Each row is a point on a landscape with many valleys, with its height.
A ball rolls from a point to the lowest of its 5 nearest points, and stops where none of them is lower. Distance is the straight distance between rows; heights are no part of it.
q_498 (h 376): [165 155  93 142 168 165 150  81 108]
q_615 (h 270): [117 149 105 123 138 139  87 120 143]
q_11 (h 470): [115 119 121 157 127  89 154 173 151]
q_792 (h 612): [ 99  98 166 109  51 102 129 169  85]
q_899 (h 394): [138 125 124 102 164 206  97  65 122]
q_599 (h 511): [116  98 153 159  99  71 178 171 118]
q_807 (h 264): [130 162  96 119 150 161 114 114 122]
q_257 (h 634): [130 101 151 131  66  90 129 149 114]
q_66 (h 657): [119  98 177  96  55 111 114 150 107]
q_438 (h 456): [101 113 125 142 153  86 177 182 153]
q_675 (h 409): [171 144  87 161 193 160 165  69 122]
q_22 (h 718): [ 95  92 186  91  54 118 106 170 102]
q_691 (h 659): [134  99 178 100  64 108 108 132 125]
q_777 (h 667): [123 124 127 126 120 113  82 117 152]
q_799 (h 436): [152 119 117 105 161 207 106  53 112]
q_930 (h 569): [130 115 127 134  95  93 112 136 147]
q_749 (h 273): [116 142 117 114 144 148  81 109 143]
q_460 (h 400): [170 146  94 158 197 149 177  74 125]
q_291 (h 483): [109 107 127 155 138  82 166 177 153]
q_897 (h 350): [133 162 112 119 175 135 180 152 136]
q_227 (h 361): [145 162 111 118 180 136 187 137 128]
q_905 (h 374): [112 136 115 129 165 111 171 178 150]
q_198 (h 613): [105  92 165 157 101  68 192 174 100]
q_923 (h 614): [118  98 157 118  55  98 132 160  96]
q_614 (h 341): [155 166 101 135 172 155 167 106 114]
q_130 (h 421): [144 114 141 105 168 224  95  56 127]
q_845 (h 414): [120 155 101 135 145 132 134 158 144]
q_736 (h 419): [121 159 106 132 156 129 149 160 143]
q_817 (h 303): [124 162  98 129 146 143 121 140 136]
q_928 (h 635): [135 111 154 118  98 105  88 112 152]
q_829 (h 225): [144 167 101 128 163 153 157 126 120]
q_235 (h 616): [119 125 158 116 151 158  61  93 158]
q_237 (h 481): [114 106 134 160 119  76 167 173 144]
q_467 (h 544): [126 103 143 148  77  82 148 161 116]
q_101 (h 316): [122 130 130 120 136 131  73 107 154]
q_342 (h 604): [131 117 133 130 100  98  96 124 150]
q_31 (h 418): [115 137 117 142 150 108 154 175 153]
q_42 (h 318): [119 146 105 129 133 126 104 140 149]
q_724 (h 656): [139 106 150 122  75  94 111 131 132]
q_903 (h 662): [117 129 150 113 160 186  68  84 146]
q_232 (h 678): [152 136 102 113 160 193 112  63 105]
q_957 (h 469): [117 133 141 111 156 166  69  90 149]
q_726 (h 527): [159 149  93 130 160 178 129  71 102]
q_166 (h 403): [171 147  87 150 175 165 151  68 112]
q_124 (h 652): [141 102 176 101  70 111 102 124 131]
q_885 (h 347): [169 159 100 144 184 152 175  86 116]
q_431 (h 510): [124 106 132 158  96  82 148 160 132]
q_982 (h 405): [154 167 110 123 181 141 183 123 125]
q_463 (h 498): [105  94 144 156 130  67 182 175 133]
q_83 (h 379): [118 148 111 132 156 120 160 173 148]
q_406 (h 525): [125 113 127 153  98  85 137 155 142]
q_815 (h 489): [116 126 116 152 123  96 136 164 152]
q_516 (h 362): [136 131 120 102 158 198  92  71 115]
q_722 (h 263): [120 153 104 116 146 156  94 113 133]
q_771 (h 582): [114 101 155 140  63  87 151 170  91]
q_891 (h 518): [121 134 108 146 130 106 131 159 153]
q_751 (h 266): [123 123 138 119 126 121  74 108 157]
q_965 (h 647): [139 105 161 113  78  99 101 123 138]
q_638 (h 291): [116 139 126 105 156 178  81  92 137]
q_557 (h 406): [122 137 112 140 123 112 103 142 153]
q_440 (h 272): [129 148 112 106 155 180  96  89 118]
q_436 (h 440): [118 145 105 138 139 119 125 155 147]
q_405 (h 258): [129 154 103 112 152 171 101 100 119]
q_47 (h 472): [141 146  99 112 154 182 110  79 108]
q_776 (h 425): [119 131 141 105 162 190  74  84 138]
q_269 (h 487): [113  99 143 160 116  73 174 171 132]
q_585 (h 268): [119 144 117 108 149 162  80 101 136]
q_17 (h 660): [130 118 159 119 125 124  69 101 165]
q_569 (h 404): [117 133 136 113 147 151  68  98 152]
q_548 (h 610): [ 95  99 162 119  54  98 139 174  80]
q_886 (h 355): [123 154 112 119 173 127 178 166 140]
q_500 (h 615): [129 119 151 121 118 115  76 104 160]
q_999 (h 321): [134 139 117 105 158 189  93  78 119]
q_474 (h 531): [162 163 110 130 185 141 189 109 123]
q_518 (h 603): [111 102 158 126  55  97 141 165  90]
q_524 (h 309): [141 168 107 124 167 145 170 137 126]
q_208 (h 649): [127  99 158 116  59  98 121 147 113]
q_245 (h 588): [122 128 143 116 134 136  71 102 157]
q_445 (h 611): [101 105 162 144  68  89 163 181  81]
q_721 (h 618): [114  98 166 106  54 101 126 161  97]
q_439 (h 529): [118 102 147 153  81  79 162 167 109]
q_483 (h 360): [117 151 103 133 138 131 115 144 143]
q_570 (h 526): [156 124 103 113 159 197 114  53 107]
q_73 (h 568): [101  86 164 153 118  57 194 175 107]
q_692 (h 359): [127 167 101 126 151 146 145 143 128]
q_808 (h 679): [106 102 167 153  81  74 180 180  89]
q_288 (h 619): [130 104 138 139  73  87 130 146 124]
q_774 (h 297): [146 162  95 124 157 171 129 100 110]
q_939 (h 661): [136 100 161 115  67 100 113 133 126]
q_737 (h 704): [161 136  94 124 160 186 122  62 104]
q_700 (h 500): [122 103 140 158  96  75 161 167 127]
q_385 (h 342): [157 164  97 133 166 166 153  95 110]
q_380 (h 533): [125 119 120 149 104  91 121 151 146]

For each start below, name the point where the ball stops.
q_771 => q_829
q_569 => q_405
q_436 => q_405
q_815 => q_829
q_73 => q_829
q_445 => q_829
q_726 => q_405

For each start below, name every point that the ball comes to, in order.
q_208 => q_923 > q_518 > q_771 > q_439 > q_700 > q_269 > q_237 > q_11 > q_31 > q_905 > q_886 > q_897 > q_524 > q_829
q_891 => q_557 > q_42 > q_615 > q_722 > q_405
q_198 => q_269 > q_237 > q_11 > q_31 > q_905 > q_886 > q_897 > q_524 > q_829
